Each row is a point on a landscape with many valleys, with its height.
From any point a ball rolls to the lowest of the 2 points nearest to it. It stops when none of these is lower. Distance is the straight distance between rows; heights are no part of it.
<1317>: [139 143 149  69 188 158 108 171  86 154 166 170  63 151 101 130 161 103
 157 151 166 122 161 163 128 113 154 104 112 181 133 127 151 130 137 140
 136  98 143 115 148 159 170]  height 487
<1067>: [ 82 122 172 152 122 151 158 151 105 121  99 163 170 165 146 144 135  77
 142 116 119 206 171 162 120 164  90 111 132 138  88  87  95 128  92 133
  94  94 121 114 156 121 140]  height 451
<787>: [145 159 149 156 195  98 122 116 150 119 141 151 157 156  87 147 113 129
 126  66 136 154 161 168 103 161  79 147 161 123 133 150 117 165 148 111
  71 154 187 135 215  91 110]  height 473
<464>: [ 99  68 115 148  77 148  79 113  72 100 166 108 165 121 147  82 157 131
 139 152 109 125 144  58 140 136 176 123 102 127 100 154 124 149 186 147
 119 124 116 170 122 166 100]  height 728
<1424>: [200 118  50 142 118 101 107  66 112  71  93 157  67 115 145 167  85 172
  88 103 106  73  82 139 189 147 112 112  92  90 155 148 145 122 156 127
 182 184 149 150 114 102 147]  height 735
<608>: [123 121 103  84 171 141  43 171  89  93 167 161 136 116 106 136 174 151
 179 121 159  85 108 110  82 135 113 161 107 117 136 145 111 134 181 145
 116 147 167 122 111  62 116]  height 349
<1253>: [ 91 132 148  82 155 146 113 161 133 145 111  93 160 127 175 114 101 150
 117 164 158 110 145 112 108  66 172  93 113 214 141 101 121 113  98 149
 145 127 141 114 130 111 151]  height 594
<1309>: [128 141  78 188 105 129 142  99 179 123 138  93 111  33  92 108 111 150
 105 102 115 106  88 129 149 147 122 167 189  93 144 132 108 102 114  94
 138 128 133 107  83 115 111]  height 446
<1299>: [ 88  94 106  79 126 155  56 135 144  75 152 138 150  88 150  75 164 143
 131 141 158  90 145 104 103 112 165 128  73 143 114 139  85 127 153 152
 139 133 143 134  82 107 113]  height 345
<1284>: [ 56 116  85 199 178 178  89 103  76 138 120 113 146 154 173 127  97 156
 114  86 125 172 153 142 100 140 127 125 142 191 100  91  95 162  96 124
  69 151 132 135 180 116 173]  height 538
<711>: [113 115 161 145 152 152 155 186 150  98 111 146 153 148 141 172 126 133
 111  96  84 169 183 161  84 154 136 116 122 160 129 126  97  96 160 148
 106  91 121 119 145 171 104]  height 215
<80>: [113 117 186 158 103 141 143 180 143 176 145 104 143 131 141 100 124 125
 121 114  98 183 126  82  77 144 129 139 177 139 123 147 110 141 139  99
 104 103 148 151 173 154 147]  height 302
<537>: [125 104 152 111  99 165 120 139  65 126 116  85 140 104 138  88 145 127
 167 166 122 104 131  46 146 118 153 155 147 158  86 110 150  98 154 146
 123  91  77 122 137 127 125]  height 668
<1090>: [ 87 115 111 148 108 150 160 138 142  93 142 115 162 133 127 143 134 130
 119 107 125 145 124 143 114 154 171  98 142 150 156 126  76 134 176 136
 112 113 138 142 118 128  90]  height 639
<1341>: [168 117 130 141 114 103 160 129 160 125 145 139 116 180 115 163 131 119
 105 114 100 114 119 153 113 157 156 106 126  99 173 166 129 130 161 142
 132 129 105 138 139 152  82]  height 471
<259>: [ 80 109  84 178 155 175  60 125  43 111 133 135 145 133 143 138 124 175
 144  98 131 141 134 121  91 137 132 146 133 155 110 116 110 191 164 118
  77 150 138 133 165 112 153]  height 539
<986>: [127 158  96 102 141 119 143 103 163  75 164 128 141 132 129 133 129 119
 125 116 169 132 134 113 119 170 102 116  98  93 132 126 112 166 118 125
 108 185 190 170 132  94 118]  height 254
<1206>: [116 112 127 113 158 183 110 177  52 156 125 119 139 121 135 164 145 149
 156 125 129 107 119 133 103  92 157 145 134 174 141 102 142 151 174 126
 141  87 108  79 109 125 126]  height 770
<1331>: [128  82 110 115 116 133 103 118  97 112  92 117 171 119 160 155 109 133
 122 131 166 106 140 165 114 111 163  87 101 169 163 114 100 152 120 143
 156 106  88 124  79 128  93]  height 710
<1366>: [131 121 132 136 133 151  99 116  74  98 109 119 170 173 111 164 121 133
 153 112 105 135 133  95  87 135 118 136 122 138 148 144 111 120 173 183
 110 143 117 132 166 115  94]  height 796
<1054>: [114 111 126 106 173 133  88 165  69 150 130 194 112 216 148 147 128 100
 135 129 125 136 117 188  83 117 123  80 102 166 138 156  91 119  95 165
 131 126 118 134 184 121 166]  height 606
<782>: [122 152 150 156 186  61 140 115 178 175 148 137 108  57  80  89 127 123
 108 112 129 134 112 170 187  93  69 137 156  96 112 153 140 159  68  94
 143 112 169 100  92 187 133]  height 496
<971>: [ 90 136 147  65 135 155  94 129 100 114 103 116 168 167 184 164 110 137
 136 153 166 118 128 119  95  93 172  94  79 207 147 120 130  84 115 205
 160 126 124 114 145  92 128]  height 636
<778>: [130 148 110 137 108 142 109 139 171 133 179  96 137 100 127 112 115 125
 122 101 114 144 127  75 108 153 125 154 145  74 142 149 135 151 136  99
 109 163 172 134 133 118 124]  height 375
<320>: [101 114  90 138 137 124 117 126 116  56 167 145 172 121 126 152 163 152
 136 102 148 121 134 143 112 175 154 128 104 128 140 123 112 174 216 124
 105 138 151 155  94 121  86]  height 704
<338>: [112 139 129 141 119  85 178  95 188 135 135 128 113  75  77  95 133 110
 104 121 148 120  82 193 155 155  92 115 183 114 117 164  93 111  59  93
 112 103 159 137 120  99 122]  height 589
<767>: [152 179  97 168  82 126 128  89 131 119 131 107  86  86  91 115  83  95
 147 111  82 117 108 107 176 150  75 180 135  57 113 126 159  96 125 109
 127 181 129 129 149 102 151]  height 602
<84>: [ 52 140 184 172 143 120 189 160 159 174 116 143 165 141 123 114 141  89
 111 130 106 205 149 151 124 157  73 116 166 158  73 110  97 126  68 121
  96  94 161 122 139 134 150]  height 378
<22>: [156 123  52 113 105 112 133  63 126  66 133 141  78 124 114 143 130 165
 101 141 151  90  66 113 161 139 137 112  98  83 153 148 124 117 167 150
 158 167 152 167 138 111 118]  height 768
<1026>: [131 162 172  99 148 116 181 168 144 164 147 147  73 111  95 116 153  82
 145 176 121 129 128 165 176 107 123 117 127 128 119 135 135  77 101 136
 132  77 115 114 111 182 145]  height 730
<1101>: [146 126 144  81 133 142 121 148  93 117  82 119 142 191 124 156 132 123
 177 134 107 109 128  98 115 107 131 127 112 156 139 127 128  65 144 199
 137 123  73  98 158 111  99]  height 750
<1142>: [151 127 158 125 121 134 204 130 168 147 113 141  58 151 103 139 167 134
  95 184  98 151 145 151 164 138 172 131 139 137 128 113 160  53 148 152
 162  89  77 131 122 209 134]  height 920
<1190>: [227 135 113 144 125  84 103  67 104 120  94 145  97 101 112 137  95 149
 106 109 129 106 142 140 189 105 105 165 123  41 137 142 203 151 125 111
 143 161 113 113 122 125 124]  height 744
<404>: [175 119 155 123 148 132 133 177 101 136  98 158 131 195 113 143 141 100
 174 133  75 108 156 134 116 116 107 143 118 127 133 132 134  64 145 152
 115  96  55  91 149 142  88]  height 694
<1466>: [143 135  58 126  74 121 136  65 154 121  80  61 145 118 135 139  71 138
 119 149 137 118 105 110 154 122 127 109 127 151 152 131 115  86  98 148
 150 162 112 150 105  63 102]  height 856
<1202>: [ 88 155 168 153 139  99 200 120 204 152 123 149 145 125 117 115 131  98
  96 112 119 181 152 156 150 155  95 116 166 121  95 120 117 153  67 105
 100 110 166 121 144 148 131]  height 450
<488>: [150 131  89  68 143 110  97 101 114  76 152 118 106  67 165 109 128 140
 153 153 191  40 135  85 165 114 121 133  61 118 107 104 182 193 108 119
 176 174 142 146 109 114 145]  height 919
<157>: [ 88  91  87 152 133 130  73 158  70  59 157 166 157 114 128 123 184 147
 159 131 152 115 149 136 114 156 140 158  93 132 109  96 128 183 218 113
  90 138 139 145  83 112 112]  height 754
<1131>: [125  96 106  90 145 131  70  99 105 107 117 125 190 148 164 166 106 133
 126  87 184 114 122 124  61 131  97  96 111 162 152 151  78 150  88 159
 155 151 155 134  92  67 109]  height 483
<1342>: [112 116 175 160 140  92 159 160 174 171  96 191 124 208 127 142 148 134
 102 126  96 210 155 197 104 130 130 106 146 191 102 128 110 147  97 137
 113  73 106 105 168 191 112]  height 812
<276>: [138 131 102 114  89 163 144  90 120  95 103  92 112 119 151 148 115 152
 123 152 109  96 119  62 184 119 174 126 101 111 125 118 161  93 166 170
 169 156  90 133 125 125 112]  height 591
<977>: [ 61 129 140 121 109 131 118 172 139 144 123 107 186 187 191 125 111 109
 108 163 111 171 137 140 103 122 144  80 131 173 143 108  82 105  93 149
 119 107 126 157 133  90 142]  height 603
<1296>: [ 54 129 183 186 151 148 171 212 119 191 123 158 146 153 124 137 148  80
 117 126  85 208 121 145  97 156  64 142 158 165  68 129  87  95  83 111
 119  91 151 121 173 129 163]  height 308
<407>: [111 153 161  81 144 114 166 138 118 148  99 102 129 133 130 106 115  92
 164 177 158 144 134 113 158  92 109  95 108 152  96  88 150 139  64 125
 114 132 124 127 145 125 161]  height 410
<933>: [185 129  98 127  66  87 102  80 132 150  98 127 113 176 158 156  92 157
 128 127  78 117  80  97 146  93 141 121 131  92 163 165 187 137  97 151
 190 164  82 124 163 139 123]  height 655
<1147>: [150 144 147 131 135  95 151 129 124 158 108  88 117 111 129 104  90 126
 160 143 121 139 164  86 175  86 106 121 127 124 121 106 183 163  90  98
 114 146 118 125 163 170 153]  height 351
<1046>: [ 57 103 147 136  85 145 102 145 120 126 137 106 196 199 192 128 131 112
 116 146 100 171 137 109  97 144 162  96 120 171 139 149  79  91 157 174
 117 120 119 178 142 111 107]  height 659
<151>: [ 70 124 150 114 159 143 123 189  99 174 110 115 161 156 206 129 121 119
 118 163 125 153 144 147 107  91 142  82 124 210 128  87 107 124  87 134
 134 110 128 121 133 110 174]  height 555
<1418>: [ 88 114 113 104 169 146 102 173 154  76 149 130 147  83 155  98 139 156
 122 143 151 113 173 129 110 109 182 107  74 178 136 115  94 128 170 139
 130 117 153 136  81 147 116]  height 234
<1345>: [194 102 152 149 132 114 104 125 119 128 109 158 154 187 107 149 129  99
 145 101  88 108 157 137 106 146  88 164 134  90 128 168 134 122 137 160
 109 107  77 102 150 110  70]  height 630
<453>: [174 143 131  56 155 119 133 135 117 133 153 145  80 126  88 124 156 120
 155 149 181 100 116 139 146 103 137 118 103 115 134 134 167 148 135 125
 137 122 153 118 129 139 143]  height 385
<743>: [171 151  82 122 112  95  97  85 129 126 122  88 165 141 122 133  52 147
 152 103 148 138 134  99 119 112 107  99 133 132 183 145 141 145  85 131
 127 184 139 144 149 108 104]  height 815
<849>: [119 114 125 117 179 128  74 188  61  74 161 152 132 106 143 144 192 111
 166 152 149 112 167 145 117 150 111 174  84 117  98  98 143 152 214 123
  89 123 139 135 103 136 136]  height 802
<901>: [ 59 132 122 171 147 148 132 195 145 110 151 111 131  60  95  92 157 135
 153 149 103 117 129 136 119 143 108 138 142 162 113 120  79 116 146 127
  96  99 142 112  82 138 128]  height 518
<523>: [ 60 124 131 162 168 164 124 130  83  92 106 157 160 159 168 143 130 123
 125 102 132 186 187 164 102 156 123  92 113 169  95  67  84 151 107 140
  81 122 128 136 160 126 156]  height 499
<1182>: [122 158 112  93 130 123 161  89 181  96 133 132 122 120 148 126 112 100
 106 122 169 142 136 121 153 138 106  93  83  91 115  91 129 154  77 112
 120 170 170 151 106 115 148]  height 138
<480>: [131 133 151 134  98 101 174 103 189 186 113 164  40 143 136 131 147 103
  79 157  93 143  70 184 197 103 138 119 130  99 122 121 145  89  95 118
 172  94 106 118 136 141 169]  height 769
<757>: [ 92 142 139 159 115 133 194  97 193 107 123 128 160 133 131 139 118  97
 108  95 127 164 170 159 150 197 126 103 161 140 102 110 106 165  83 124
  87 115 140 132 148 122 101]  height 512
<1261>: [102 120 139 146 203 135 131 178 151 113 137 121 138 109 146 140 120 155
 110 123 106 133 177 147 102 121 141  94 121 171 144 114 100 150 152 138
 102 113 142 126 115 184 128]  height 106
<1359>: [150 162 133 155 104 103 170 109 109 135 117 123 109 120  78 118 112  74
 165 125  98 116 116 122 169 137  69 159 126  59 106 136 146 105 117 113
  83 145 110 142 147 123 127]  height 551
<450>: [141 163 103 199 158  55 161 134 198 138 165 121 144  79 117 131  89 120
 114  81  77 146 177 164 193 164  74 146 154  89 125 133 168 173  99  64
 114 159 161 125 124 162 105]  height 322
<33>: [141 152  63 132  86 133 120 104 135 133 126  61 144 110 132 145  61 134
 153 128 127 110 117  78 148 119 138 104 117 141 166 120 141 131 103 130
 146 182 127 135 112 105 112]  height 835
<851>: [109 111 140  86 103 130  97 100  97 136  78 120 185 185 178 184 126 120
 127 140 169 130 112 132  91  93 153 101 104 179 165 115 125 122 116 186
 153  98  87 110 106  95 107]  height 673
<952>: [ 97  86 119  75 139 163  54 117 113  90 131 146 177 122 159 117 136 132
 109 120 178 123 125 119  65 126 141 102 108 148 126 151  65 127 117 161
 142 131 165 128  91  66 118]  height 435
<776>: [124 135 167 185  85 151 137 112 143 137 140 100 160 121 110 102 108 129
 121  93  99 181 159  68  75 175 128 175 187 119 104 146 111 117 179 115
 111 133 139 158 183 135 115]  height 374
<765>: [124 138 105  73 186 165 113 173  94 140 115 142 117 111 132 153 125 178
 147 126 219  84 116 151 104  73 157 100  95 212 160 107 126 148 141 117
 168 130 165  86 131 113 148]  height 590
<965>: [111  85 131 107  94 179  91 122  48 106 137 118 163 128 137 121 174 130
 172 160 123 131 141  53 128 125 171 147 112 152  98 116 140 126 191 159
 129 111 105 132 121 138 105]  height 700
<881>: [112 119 159 126 104 114 183 146 149 133 132 134  89 162 134 111 156 111
 113 190 116 167 150 168 135 138 167  84 128 149 133 123 116  99 138 149
 129  83  90 158 131 199 138]  height 879
<301>: [149 123 152 121  89 114 173 118 159 171  57 135 134 173 124 155 128 124
 122 138 120 166 121 134 145  99 139 129 128 119 115 112 161 118  99 126
 123 109  79  95 133 141 110]  height 739
<696>: [218 127  95 129 135  89 100  93  86  94 108 127 140 115 103 135 101 138
 138 121 133  84 133 120 143 138  94 158 137  68 151 157 177 152 136 126
 133 154 116 134 103 101 100]  height 771
<46>: [146 123 189 125 123 111 153 138 175 169  96 181 134 204 106 141 135 109
 118 114 100 190 146 161 104 114 128 142 120 129 101 136 132 134 103 131
 106  91 109  89 168 144 104]  height 777
<470>: [114 135 150  99 140  96 167 141 175 183 125 133 104  96 127  95 145 110
 100 192 175 141 101 179 140  89 137  83 145 154 132 130 112 114  61 112
 159  88 144 128  77 144 158]  height 717
<828>: [139 117 165 142  64 114 180  98 158 179  66 119 111 157 155 134 154 110
 107 172  93 157 111 133 171 105 124 168 144  97  95  94 168  91  96 122
 135  80  60 116 123 127 134]  height 708
<1134>: [200 139 134 109 141  89 156  93 143 153 101 154  95 146  94 145 111 122
 127 114 127 123 139 149 189  81 115 162 105  61 132 128 203 144 121 118
 138 142 119 101 146 145 119]  height 772
<1196>: [106 109 143 181 138 155  77 170  92 103 164 129 135  91  87  93 175 165
 157 105 108 106 134 111  89 158 136 213 154 134 105 129 103 107 224 109
  74 106 126 126 128 118 116]  height 344
<282>: [ 89 116 127 130 158 131  60 129 140 132 163  97 175 165 176  85  94 145
 110 116 153 129 133 103  74 118 157  82 130 190 140 122  83 152  90 128
 100 164 168 166 130 104 151]  height 453
<1325>: [160 110 148 146 142 154 181 140 118 109 100 121 106 131 119 141 140 154
 111 150 117 113 161 129 154 137 181 130 145 138 135 115 165  94 176 139
 134  81  76 123  87 190 102]  height 930
<738>: [116 130 172 146  70 143 174 104 166 129  96  97 158 165 129 147 125 127
 104 128 103 186 136  81  92 155 148 151 150 122 113 123 121  88 167 151
 119 135 105 164 176 130 108]  height 447
<1051>: [ 70 125  79 112 166 157  99 184 109 129 134 142 119  81 116 113 151 198
 157 135 194  95 105 139  92  80 144 105 101 200 140  92  96 167 139  95
 146 140 163 103 109 102 152]  height 631
<930>: [135 150 124 181 153  64 150 117 174 118 164 130 147  77  95 124 110 135
 112  78 112 131 153 180 154 174  96 133 195 110 144 155 155 182 106  72
 102 135 176 119 147 125  90]  height 386
<1343>: [191 120  85 162 100 111 132  88  79 101 109 153  60 128 118 150  99 153
  91 119  75  62  83 157 207 141 134 128 128  59 155 137 188 121 169 130
 171 160  91 130 109 118 143]  height 712
<413>: [127 117 171 131 139 116 152 153 144 177 129 152 105 174 131 133 151 116
 104 160 130 175 154 195 110 121 164  71 142 171 143 126 118 149 107 133
 115  68 103 120 124 189 134]  height 844
<417>: [159 148 122 173  74 109 166  96 131 153  93 100 109 122 121 116  79 128
 126 126  78 167 149  86 174 135 115 144 140  78 114 120 189 142 109 108
 125 145  93 123 150 163 139]  height 300
<734>: [151 170 127 170 112 120 111 129 111 113 154 100 131  54  84  85 116 176
 148 108 124 122 129 104 131 138 135 195 185  64 142 140 161 125 183  88
 112 138 124 107 118 137 123]  height 295
<1386>: [ 76 145 120 130 108 140 178 140 168 100 149 131 163 123 132 141 128  95
 117 123 142 166 138 167 123 171 124  87 133 121 130 106  83 123 120 114
 118 119 146 138 117 110 121]  height 578
<1183>: [202 130  58 121 119  75  87  61 115  95 110 112 139 131 125 158  64 157
 133  96 129  97 124 102 136 141  94 132 124  89 173 183 153 131 104 149
 169 190 129 144 139 113  95]  height 795
<1011>: [151 132 161 126 103 127 149 129 173 150 142 129 100 145 115 122 140  92
 103 130 110 129 109 121 120 133 140 130 134  81 136 164 127 115 132 137
 129 123 122 135 148 144 131]  height 367
<918>: [168 103 141 106 130 116 106 113 121 122 133 165 157 185 114 150 142  81
 133 113 118 112 107 142  77 150 100 119 148 102 146 195  93 106 111 175
 139 120 101 126 145  83  87]  height 561
<1198>: [121 131  83 102 108 134 146 108 168  92 133 106 102  99 114 118 133 174
 110 148 172 110  80 120 131 120 171  98 109 127 154 138  96 106 142 126
 139 145 167 155 111 110 121]  height 741
<457>: [136 114 168 116 124 183 170 181 110 146 149  96 119 119 114 132 182 154
 150 113  99 128 111  65 111 130 154 193 163 121 119 106 147  79 199 101
 150  96 104 111 108 162 122]  height 840
<405>: [ 44 131 127 157 176 149  79 164 122 178 141  89 185 177 215 113 101 145
  93 121 121 135 142 124  86 111 149  90 129 223 140  83  96 150  76 105
 118 148 148 152 125  95 170]  height 507
<91>: [108 158 181 105 141  87 150 133 165 170 150 135  81  91 114  73 129  91
 113 167 144 125 104 152 157  95 119 124 131 120 102 135 138 102  52 121
 117 104 149 134 113 164 186]  height 657
<555>: [177 122 188 113 164 162 184 164  86 145 151 123  78 118  87 144 192 170
 154 131 121 117 134  87 142 150 150 204 175 156 118  99 214  74 216  91
 158  79  99 116 108 201 117]  height 872
<438>: [104 143 124 154  85 107 168 105 168 162 136 114  60  89 150 115 124  97
  91 150  91 138  72 148 191 127 136 116 130  85 113 109 138 126  96 101
 147 124 132 135 111 156 184]  height 729
<584>: [125 104  86  99 118  99  99 132 130  96 164 134 124  86 161  79 135 116
 140 138 182  82 138 145 117 144 112  92  70 126 127 129  99 160 103  89
 146 142 142 173  61 119 144]  height 862
<522>: [133 144 166 121 127 112 188 112 168 193 128 151  59 125 103 123 177  80
 108 175 113 132  92 176 192 103 130 138 143 110 115 119 137  65  77 127
 167  69  95 103  81 171 150]  height 789
<394>: [118 146 145 127 145 124 109 143 164 144 161 118 141  97 120  75 108 123
 120 107 151 136 141 105  91 134 100 132 148 116 128 128 117 164  95  91
  81 150 188 138 128 117 153]  height 276
<777>: [158 104 112  61 174 123  88 147  81 132 125 141 140 118 149 158 121 147
 150 113 206  67 136 150  92  88 100  90  78 168 155 127 109 185 103  87
 184 148 160 114 117 103 145]  height 553
<621>: [139 155 154 102 132 100 175 130 106 140 103 140 121 144  75 123 119  89
 182 143 136 141 120 144 174  96  85 123 109 108 115 120 135 118 101 116
  89 137 130 126 154 120 131]  height 481
<768>: [158 126 104  83 111 136 142  77 172 135  93 116 106 119 151 145 104 128
  95 130 175 129 101 119 146 104 120 102 108  91 137 129 140 143  76 126
 157 159 155 122 118 100 144]  height 224
<1288>: [143 107  93  86 194 129  49 149  60  87 146 147 147 142 140 160 143 146
 156 124 163  92 136 142  94 125 107 132  92 138 154 138 120 172 172 151
 126 147 160 136 129 107 123]  height 449
<137>: [180 128 157 160  65  88 134  99 141 164 126 143  98 161 118 102 108  92
 128 123  72 154 129 107 156 122 108 157 131  46  97 168 179 133 107 118
 134 131  75 128 193 160 131]  height 235
<489>: [113 155 120 183  67 145 149  99 160 133 141  93  80  80 127 103 114 103
 114 122  72 139 109  84 158 165 108 166 150  80  93 126 120  91 139 107
 125 161 128 134 137 126 172]  height 642
<830>: [121 124 107 150 123 155  90 158 139 128 180 109 179 110 136 139 131 123
 139  77 113 137 148  87  77 167 120 162 144 119 143 144 124 174 171 112
 102 144 167 131 116 119  98]  height 448
<1378>: [152 129 142 148 135 139 149 119 118  92 129 121 143 112  98 132 144 136
 128 121 131 124 134 113 137 149 132 184 142  76 123 113 146 124 191 123
  89 128 123 128 110 135 103]  height 415
<434>: [150 150 136  53 134 135 173 129 155 152 109 133 104 121 124 154 143 120
 137 137 185 127  99 126 158  75 138 108  97 114 139 118 163 132  93 118
 176 128 155 106 128 118 139]  height 296
<593>: [135 142 130 153  73 158 163  56 169 110 100  94 134 141 123 154  97 140
  96 119 102 181 132  75 122 158 134 158 146  97 105 110 149 120 155 143
 115 176 123 145 170 116 110]  height 500
<333>: [128 116 154 112 153 142  91 156 106 146 121 161 132 172 114 124 130  98
 133 127 119 120 121 151  73 119 117 116 134 135 136 164  96 118 114 152
  96 123 135 127 171  99 145]  height 634
<86>: [174 169  78 178 111 125 116 106 159 107 119  90 131  44  91 104  93 190
 113  94 124 117 116 123 137 126 145 158 182 101 176 138 140 102 157  85
 133 154 137  97  93 110 102]  height 381
<1233>: [166 133 115  82  80  94 123  94 179 145  99 145  97 209 161 175 122 133
 105 130  97 122  84 117 119 101 147 119 103 106 160 165 165 105 113 166
 171 144  77 120 151 134 102]  height 618
<874>: [ 86 137 185 194 144 147 145 205 123 190 154 124 146 124 118 113 127 113
 130  97  76 196 139 105  90 144  68 168 176 144  89 135 110 139 119  86
  97 107 179 124 180 153 160]  height 230
<1338>: [101 128 125  86 118 128 141 143 147 117 144 135  97  60 136  86 157 108
 130 184 183  90 113 164 138 103 153 106 107 141 121 107 101 110  94 113
 158  93 127 129  56 148 164]  height 773
<568>: [130  93 115 139 139 175 113 158  47 123 107 132 158 132 141 154 137 141
 144 133 136  91 150 146 124 104 183 123  99 169 154 105 135 141 182 140
 149  84  67  93  74 147  88]  height 743
<187>: [108 121  82 135 167 145  65 102  50 100 138 128 177 144 140 182 113 166
 146  81 164 125 128 129  96 143 112 128 102 160 152 114 125 220 155 138
 104 158 152 140 125 102 120]  height 501
<386>: [200 130 102 146  73 104 119  81  96 128 103 131  79 170 118 140  91 178
 112 134  84  89 105 117 165 117 174 124 139  93 176 158 199 102 161 153
 174 168  77 127 153 150 130]  height 682
<978>: [103 100 165 120  80 160 131 138  90 128 127 106 161 185 153 128 170  99
 149 174 106 155 121  99 111 138 157 124 128 129 110 120  88  64 169 167
 131  83  80 149 146 113 123]  height 718
<940>: [110 144 153  91 149 134  66 151 139 124 167 117 144 148 143  59 109 133
 123 121 148 118 135  76  78 113 134 116 134 134 123 134 109 143 109 130
  94 164 194 153 148 113 172]  height 376
<639>: [ 84 148  90 108 127 136 120 135 168 117 137 107 144  91 123  89 123 181
 139 136 202 115 105 106 112 110 149  95 112 176 139  85  94 160 120 102
 132 158 175 136  98  94 141]  height 683
<590>: [174 116 133  91 106 115 127 123 159 143 112 163 124 205 136 190 140 112
 123 127 110 120 121 156  94 110 159 111 109 126 165 168 140 107 131 173
 162 111  73 114 113 156  81]  height 558
<1226>: [117 127 142 105 156 178 121 216  96 139 151 122 119 102 116 136 171 154
 173 118 117 116 131  96 111 120 145 177 131 147 124 106 145 128 207 108
 121 104 134  90 112 133 128]  height 804
<1397>: [ 84 123 124 210 169 151 112 187 102 107 140 134 136  76  92 104 144 147
 146 111  86 119 143 147 110 168 109 177 171 151 114 134  77 110 172 120
  79 109 141 104 127 120 108]  height 437
<1248>: [162 119 147 153  78 160 150  90 127 165  99  94  86 100 170 124 135 110
 110 142  79 113  96  82 178 118 131 178 154  78  90  97 174  88 122 120
 152 111  81  91 123 126 154]  height 670
<929>: [108  99  87  89  98 124 113 117 105  86 150 140 121  80 142  88 155 114
 147 166 182  88 127 172 143 128 167  73  94 125 130 120  92 126 135 113
 158  99 110 153  61 133 129]  height 821
<1180>: [180  89  89  83 148  83 105 105 107 136 103 132 170 141 140 173  98 135
 129  87 195  96 138 146  93 122  71  97  88 143 157 159 113 174  81 105
 181 157 136 141 100 107 107]  height 522
<1282>: [125 129 135 131 176 149  59 162  86  97 147 137 130 118  90 123 160 152
 163 115 119 107 129 111  77 132 113 184 130 112 132 138 110 117 210 140
  87 145 152 117 155  90 132]  height 212
<821>: [120 125  80 148  89 113 142  81 175 115 144  99 109  50 102  81 120 127
 109 113 150 102  93 145 146 167 103 128 166 114 111 149  87 112  83  94
 107 125 139 143  92  86 132]  height 517
<54>: [143 127 134 117  90 160 140 105  95 134 117  82 115  84 145 110 142 118
 151 170 123  82 105  68 175 108 159 162 136 109 103 119 170 104 137 133
 148 118  67 104 114 118 127]  height 633
<1389>: [107 156 129 131 153 129 132 112 153  82 169 153 172 163 102 128 118  96
 130  82 138 144 155 134  96 196  83 115 142 122 113 138  93 166 129 137
  82 185 184 161 171  79 116]  height 377
<783>: [176 113 143 104  91 108 103 100 155 141 141 151 112 167 130 134 140  78
 107 137 103 110  98  97 106 127 105 131 138  58 132 192 122 111  91 163
 159 143 111 141 155  94 120]  height 475
<473>: [ 99 161 120 195  77 103 132  89 159 149 180 114  72  52 125  94 112  94
 110 105  93 115  80 127 179 148  96 154 146  81  94 126 125 147  86  72
 115 142 147 148 121 152 180]  height 688
<1179>: [213 155 122 117 124  78 146  81 161 160  72 181  51 147  87 138  98 165
 129 110  85 120 112 151 209  60 125 171  98  78 116 127 210  96 113 120
 169 151 108  79 159 143 114]  height 801
<551>: [126 145 123 173 173  87 149 124 190 163 151 114 137  61  95  93 108 148
 100 106 127 148 137 150 145 104  83 115 190 131 142 140 132 183  84  76
 133 126 178 100 112 164 119]  height 444
<491>: [103 157 174 151 132  77 151  93 189 167 145 148  93  74  90  83 134  95
  85 128 135 127  73 180 164 128 103 135 177 102  98 161 109 112  52 111
 117  91 155 135 109 155 161]  height 581
<805>: [167  97  87  55 140  97  96 107  93  86 151 149  97  94 156 130 139 129
 147 164 195  53 129 130 144 128 107 105  61 110 129 141 130 159 114 127
 182 145 125 155  83 129 139]  height 896
<1467>: [178 110 172 140 164 176 174 156  65 131 120 150 108 164  90 168 184 159
 130 126 127 127 165 138 137 150 176 170 158 165 134  85 173  89 204 123
 132  82  79 116  80 199 108]  height 903
<459>: [121 135 113 106  79 159 141  49 150  96  92 103 127 152 146 160 112 138
 114 144 113 147 109  55 139 125 147 140 113 109 121 123 149 107 144 191
 143 169 114 143 154 110 120]  height 548
<1019>: [107 123 137 109 203 153 101 191  62 161 150 159  78 164 143 122 134 118
 134 144 135 135 148 187 114  98 135  88 108 172 130 128 109 137 108 137
 112 117 130 118 158 147 195]  height 554

For each start below, name the point where the ball stops.
<805> -> <491>
<1051> -> <1261>
<22> -> <1011>
<1142> -> <54>
<1325> -> <151>
<157> -> <874>
<488> -> <491>
<276> -> <874>
<1054> -> <1182>
<480> -> <137>

Call two points neighbours if one is among the 2 nearest of the other. Go from one point of each pair to the other, from neighbour to neighbour, staying as low as possible. Name the highest point that can't be avoided.
<734> / <491> -> <338>
<874> / <1282> -> <259>
<1261> / <1282> -> <901>
<450> / <1182> -> <787>
